Each row is a point on a tangle of strands that fork, close into loops and nearly touch. The rows are in no order.
Two points are linked if the straight distance between their rows is under 100.
z_898: -17  -32  10  -21  20  32  -1  7  34  -13  -24  -27  -14  -17  27  10  51  13  7  19  -6  -24  11  14
z_776: 2  -7  -30  49  -13  5  -1  23  -26  -22  -7  -18  -43  -20  5  0  0  42  12  -64  6  -19  -27  7
z_852: -9  -12  -12  -12  11  14  14  -12  18  23  -31  -14  -1  33  19  -23  34  15  -29  -12  -18  11  7  -32
z_868: 36  5  -19  21  25  -1  32  1  -16  9  -7  -49  -22  -5  60  -33  8  -8  -2  14  46  18  -27  -12
z_740: 7  15  10  -6  -4  4  -24  13  -39  -55  -16  -37  -32  23  5  17  14  19  -9  -1  11  -36  -17  45
z_244: -21  -14  -21  2  -21  -7  32  -33  25  -1  -34  32  23  35  -22  8  -38  26  31  38  8  3  -20  -2
z_579: 41  8  3  15  36  -3  10  -25  -40  28  20  -27  -2  16  16  -20  -18  -33  -38  2  21  32  -1  6
z_349: -8  25  4  -15  -10  9  14  -23  -2  28  -24  -27  -12  -33  2  -19  -18  21  -9  -14  11  20  -17  -10
z_940: -7  33  -45  34  -16  -1  10  -1  -9  36  -37  -4  38  23  -27  -22  -14  16  -14  19  17  26  8  -28
z_919: 9  52  21  30  41  -30  -10  17  -40  -9  0  4  35  -43  5  -36  16  -28  -62  -26  -3  21  34  -8
z_229: 14  47  -13  27  29  14  -4  -10  -73  11  1  -15  -1  -29  -22  -30  6  -22  -60  -32  23  -5  4  24
z_339: 12  2  27  -33  -23  2  -54  9  -37  -19  40  26  -11  -1  -24  43  -11  -22  -7  -6  -13  -35  12  37
z_882: 8  -23  -2  -2  49  -3  28  -41  22  -24  -39  -52  -2  31  40  -43  8  -17  -22  18  7  -9  17  2
z_756: 54  -11  8  9  31  -4  11  -8  -29  -24  26  -48  -40  9  49  -8  12  -14  -14  35  26  7  -30  23
z_902: -6  -46  13  -6  12  8  50  -36  29  -13  1  17  -11  36  48  9  29  -1  24  51  33  15  -17  -10
z_726: -1  18  -9  23  44  -4  -10  56  23  -20  -10  -7  16  -16  37  -5  49  -15  -4  -24  -24  3  15  2
z_764: -4  -33  3  -49  -20  -21  14  1  38  19  -2  54  19  32  -57  5  -5  36  45  6  -19  -25  -10  -17
z_317: 0  -16  -15  43  10  7  -9  27  10  -24  -2  -40  -41  -40  25  6  11  15  4  -41  -9  -9  -4  14
z_929: 20  7  24  6  59  -29  11  -24  1  -1  8  -3  30  35  22  -14  5  -47  -26  23  1  38  12  6
z_195: 22  -22  20  -5  5  2  22  -29  -25  -8  22  -7  -35  -3  36  17  -14  -3  0  23  21  12  -31  18
z_973: -14  -18  -15  -21  -4  6  12  21  21  12  -8  25  9  14  12  7  33  14  10  -6  -30  8  -12  -18
z_399: -3  4  -43  25  -11  0  -3  17  -1  45  14  12  35  -19  -49  -8  -14  -7  -12  -21  -39  5  7  -10
z_37: -32  -4  19  -33  -13  17  17  -44  41  21  7  9  23  6  -37  14  30  3  24  51  -1  8  21  -4
z_943: 15  -33  -28  16  5  14  10  12  -21  52  21  -12  18  -19  -33  6  -2  -8  -13  -5  -21  11  -6  10
z_798: 2  24  -32  7  -32  -14  12  -22  14  41  -34  13  22  5  -44  -6  -58  41  7  27  13  24  -16  -4
z_168: 20  -29  24  35  36  -13  -11  3  41  -49  7  -38  -28  -33  40  21  1  -23  14  10  7  6  12  43
z_606: 26  -36  -19  10  -28  6  11  49  6  49  -3  15  5  -16  -15  -1  -2  41  42  -17  28  0  -21  -30
z_978: 20  -13  -22  2  -24  8  38  -36  -9  56  -24  -50  -19  -1  -3  -30  -21  34  -18  20  25  15  -17  -29
z_357: -16  22  -35  50  29  -13  -2  46  0  -20  6  22  17  -7  30  -23  23  -26  -7  -55  -24  3  13  -25
z_881: -17  22  -33  56  2  13  16  2  -30  -1  -13  -3  -25  -28  -16  -31  -8  3  -8  -66  13  -3  -3  -16
z_484: -11  -15  17  -20  -19  7  -22  41  -2  -22  9  9  19  24  -21  35  25  -10  53  19  5  -39  10  10
z_991: 11  -54  2  -5  32  18  39  -28  34  -11  -19  -37  -23  35  66  -25  28  -5  -10  44  26  3  6  -13
z_988: -13  -4  -51  40  3  23  3  48  7  12  -16  14  15  4  8  -23  49  14  -7  -50  -9  -3  13  -42
z_218: 2  35  47  -12  1  -1  -62  3  -22  -67  23  10  -25  12  0  31  -2  -26  -20  -1  5  -25  31  43
z_140: 27  -33  -20  14  -8  12  43  -18  -7  34  -9  -45  -21  -18  42  -26  -4  13  -7  45  40  11  -25  -17
z_997: 23  18  31  30  29  -11  -29  7  23  -42  -22  -57  -12  -23  48  -1  -9  -27  16  1  36  9  8  35
z_514: 24  40  8  3  9  3  -30  18  -40  -9  24  2  -7  -33  14  18  -8  -14  -22  -5  15  4  -16  38
z_494: -20  6  40  -42  -44  -2  -50  12  -8  -3  30  18  -4  -12  -31  17  -18  -22  29  -17  -13  -24  28  -4
z_53: -15  46  18  -18  10  -15  -8  -22  -22  -2  -4  30  34  0  -16  -6  -18  -20  -46  10  -21  15  16  -1
z_175: 12  32  -34  15  -28  -5  11  -19  -13  56  -32  -27  11  25  -57  -38  6  55  -28  19  1  20  12  -28
z_773: 8  -6  20  -25  -29  11  -12  10  -44  -15  -24  -10  -20  5  -17  14  -9  34  17  -9  25  -36  -19  32
z_883: 18  -3  1  -3  13  16  -6  17  -33  12  22  -16  -5  -21  -5  17  23  -3  -15  -5  -21  3  -12  26
z_305: 0  -31  -6  -4  -12  7  2  21  2  -36  18  15  -9  4  4  40  6  7  49  22  -2  -28  -23  29
z_113: -3  -14  -21  28  -3  -1  3  16  -39  -8  -1  3  -5  47  9  -4  -15  3  -10  -43  -8  -3  -2  -22
z_61: -28  47  -6  17  -1  -7  -16  8  -16  -25  -15  21  6  -13  11  -4  -52  -12  -9  -38  9  -1  3  5
z_504: 21  8  -9  25  18  0  3  -8  -22  47  5  -38  5  20  -11  -32  3  -19  -39  -5  13  35  25  -29
z_532: -26  -24  12  -38  -41  4  -2  -28  67  26  28  37  27  32  -44  12  40  11  43  43  -1  -4  30  -32
z_785: 15  9  -35  37  37  -6  30  -39  10  28  -19  -45  -9  30  19  -67  2  -8  -41  -11  4  32  17  -41
z_291: -2  -14  5  -43  -46  -18  -7  -4  56  43  7  37  14  25  -61  5  15  35  28  24  -33  5  17  -32
z_535: -12  12  3  -27  -19  -16  -13  26  31  6  38  45  17  -32  7  12  1  -34  31  -10  -52  -8  -10  -12
z_200: 11  28  -4  -26  -36  -25  -28  28  -39  19  25  56  21  -29  -47  -3  -27  9  -18  -41  -21  -26  -9  -6
z_78: -11  3  -55  21  -15  6  -5  14  49  34  -29  19  42  21  -24  -8  1  16  -6  29  -24  15  24  -37
z_373: 2  -2  11  -12  -6  1  -1  -18  7  30  -16  -27  2  60  8  -16  9  1  -26  19  0  34  21  -43
z_327: -3  27  64  -16  52  -26  1  -20  26  -23  3  10  41  -7  14  -12  34  -42  -11  15  -14  31  37  10
z_628: 19  19  1  -12  -27  -10  -20  60  -58  13  10  22  10  -9  -50  0  18  31  -5  -49  -4  -28  -9  -5
z_829: 5  33  35  11  34  -20  -35  34  -3  -19  -4  -32  13  -25  19  -17  42  -16  -26  -21  -13  10  30  5
z_859: -14  -6  -5  -19  -13  31  3  25  1  9  -49  -43  -3  -11  9  -5  36  41  12  0  14  -22  0  0
z_618: -6  29  15  -39  -29  -17  5  -12  0  40  -6  21  -1  -8  -29  -9  -9  39  -8  -16  -22  25  -14  -24
z_576: -35  -25  2  -2  1  8  13  -11  41  -34  20  26  -1  -5  18  30  5  -18  51  11  -5  -16  -3  11
z_520: -14  -2  -5  30  22  13  10  4  28  -23  -35  -32  6  2  47  -2  -25  -19  24  15  37  4  6  5
z_910: -23  -14  -23  19  4  6  28  -27  30  6  -30  -2  21  5  4  2  -31  -3  9  39  3  12  -2  4
z_812: -3  18  33  -4  25  -9  -34  -3  -38  -59  -6  -31  -17  33  10  5  12  -24  -27  -7  -3  -17  15  30
z_19: 31  -16  9  -15  -24  13  -10  21  -63  27  -2  -29  -22  4  -39  -9  5  40  -7  -45  14  -22  -7  5
z_946: -5  -56  -2  -4  -21  10  17  8  30  28  15  12  -29  -47  16  26  -18  17  23  -2  -14  6  -16  -3
z_255: 34  38  7  16  -5  1  -52  27  -10  -66  9  -14  -19  16  -10  48  14  16  -8  16  13  -28  -29  47
z_895: -23  18  9  -19  -15  -3  -11  -8  27  22  5  19  55  16  -43  12  3  -22  2  54  -19  11  24  -13
z_391: -12  -30  33  2  35  0  -14  -4  46  -50  19  -31  -23  -20  24  25  39  -17  19  13  -13  -16  22  41
z_530: -17  -35  -24  23  5  21  9  9  37  16  -11  -25  -30  -50  35  -6  -3  12  7  -23  -13  11  5  -5
z_471: -13  44  -17  25  -1  -24  -21  39  -18  -18  20  39  21  -27  13  -7  -25  -29  -7  -43  -23  -3  3  -19
z_873: -4  -80  -2  9  -26  14  21  -23  52  33  25  20  -15  -7  5  20  -21  4  14  32  -10  23  7  -23
z_869: -32  -17  -33  -18  -14  12  -8  9  70  16  -13  44  29  26  -1  -8  13  -1  7  15  -39  -4  17  -40
z_821: 14  7  21  -7  36  -9  -1  -15  -17  -39  -26  -72  -15  23  32  -37  6  -25  -23  -3  16  -17  20  23
z_383: -15  -18  23  -14  30  3  3  -43  12  2  8  -17  -3  -3  -11  9  -17  -30  -16  7  -23  8  16  20
z_288: -1  -10  -9  -8  11  -9  -20  36  44  -25  43  19  -23  -24  30  26  32  -27  29  -17  -57  -10  -8  6
z_820: -25  -12  21  -8  14  -6  -11  -15  9  -26  31  20  -4  18  7  23  -10  -42  12  -3  -18  5  17  9
z_96: 17  35  -41  29  18  6  39  -8  -37  0  -22  -41  -11  18  29  -51  10  0  -10  -6  49  -2  -20  -20
z_363: 15  -16  -11  47  -4  -5  -25  9  19  -68  8  -46  -68  -17  25  31  4  30  -6  -17  -12  -13  -34  28
z_938: 6  -56  -3  22  21  1  12  -24  50  15  18  2  -17  2  40  12  -24  -22  0  10  -8  41  9  -20
z_586: -12  24  -6  -37  -20  -29  -14  2  -6  15  30  66  29  -30  -32  -1  -25  -26  -11  -10  -57  -22  -6  -8
z_583: -7  24  -20  8  8  -7  7  8  -50  9  0  32  40  4  -30  -4  -14  -7  -42  -3  -21  -1  2  -3
z_783: 31  54  1  -14  11  8  -13  -8  -63  8  -3  10  -14  -17  15  -5  -12  -7  -52  -9  29  -16  -12  44
z_382: -33  40  23  -14  -19  1  -26  -5  -1  -22  -18  31  22  6  -2  14  -40  -20  25  12  34  -2  9  2
z_485: -14  16  16  -8  15  6  -18  -24  13  13  11  -2  3  -53  -9  9  -49  -29  -14  -11  -6  9  13  32
z_149: -23  -59  2  -34  -28  0  35  -21  40  -2  18  49  -1  -12  -35  17  -12  32  57  10  -11  -34  -20  1
z_386: 4  -11  27  -12  -19  -2  8  -31  -11  -24  35  38  -39  -15  19  31  -37  -2  28  9  27  8  -28  18
z_106: -24  9  41  -22  -13  15  -9  -8  -17  -19  -18  -17  15  38  1  11  -1  -5  19  33  40  -1  19  -7
z_871: -29  19  43  -67  -30  -10  6  -31  3  7  2  34  0  15  -32  4  9  29  6  0  -21  7  -3  -17
z_481: -4  8  -42  44  8  4  31  -11  -50  3  -17  -1  -13  27  -2  -32  0  9  -22  -46  11  -3  -17  -16
z_795: 21  -12  -17  8  -33  2  21  14  -5  44  -7  16  17  -15  -31  6  -48  38  27  8  31  13  -30  -10
z_935: 17  -20  11  -17  -18  -4  1  24  -24  -31  1  32  -21  -1  -15  34  -11  40  39  -8  13  -33  -46  36
z_862: -4  10  34  -49  -36  -7  9  -27  -5  -14  22  69  -6  17  -21  20  -22  11  34  -5  15  0  -20  -5
z_301: -10  8  24  -43  -24  2  -11  9  -16  7  31  39  49  2  -51  31  19  -19  26  41  -2  -19  9  7

A piece is two or more points that can be reached from each other along the links. Count, over all rows, the pieces, the separate loops (a circle has one, a figure eight two, a Y none), the forks (points with three links) and the tips (points with one).
pieces -> 5
loops -> 1
forks -> 11
tips -> 19

A tip is a point with one link. Name the tips that can be reached along the links from each point below, in the order of the rows.
z_244 -> z_606, z_175, z_785, z_327, z_859
z_829 -> z_919, z_988, z_106
z_514 -> z_229, z_53
z_481 -> z_113, z_363, z_938
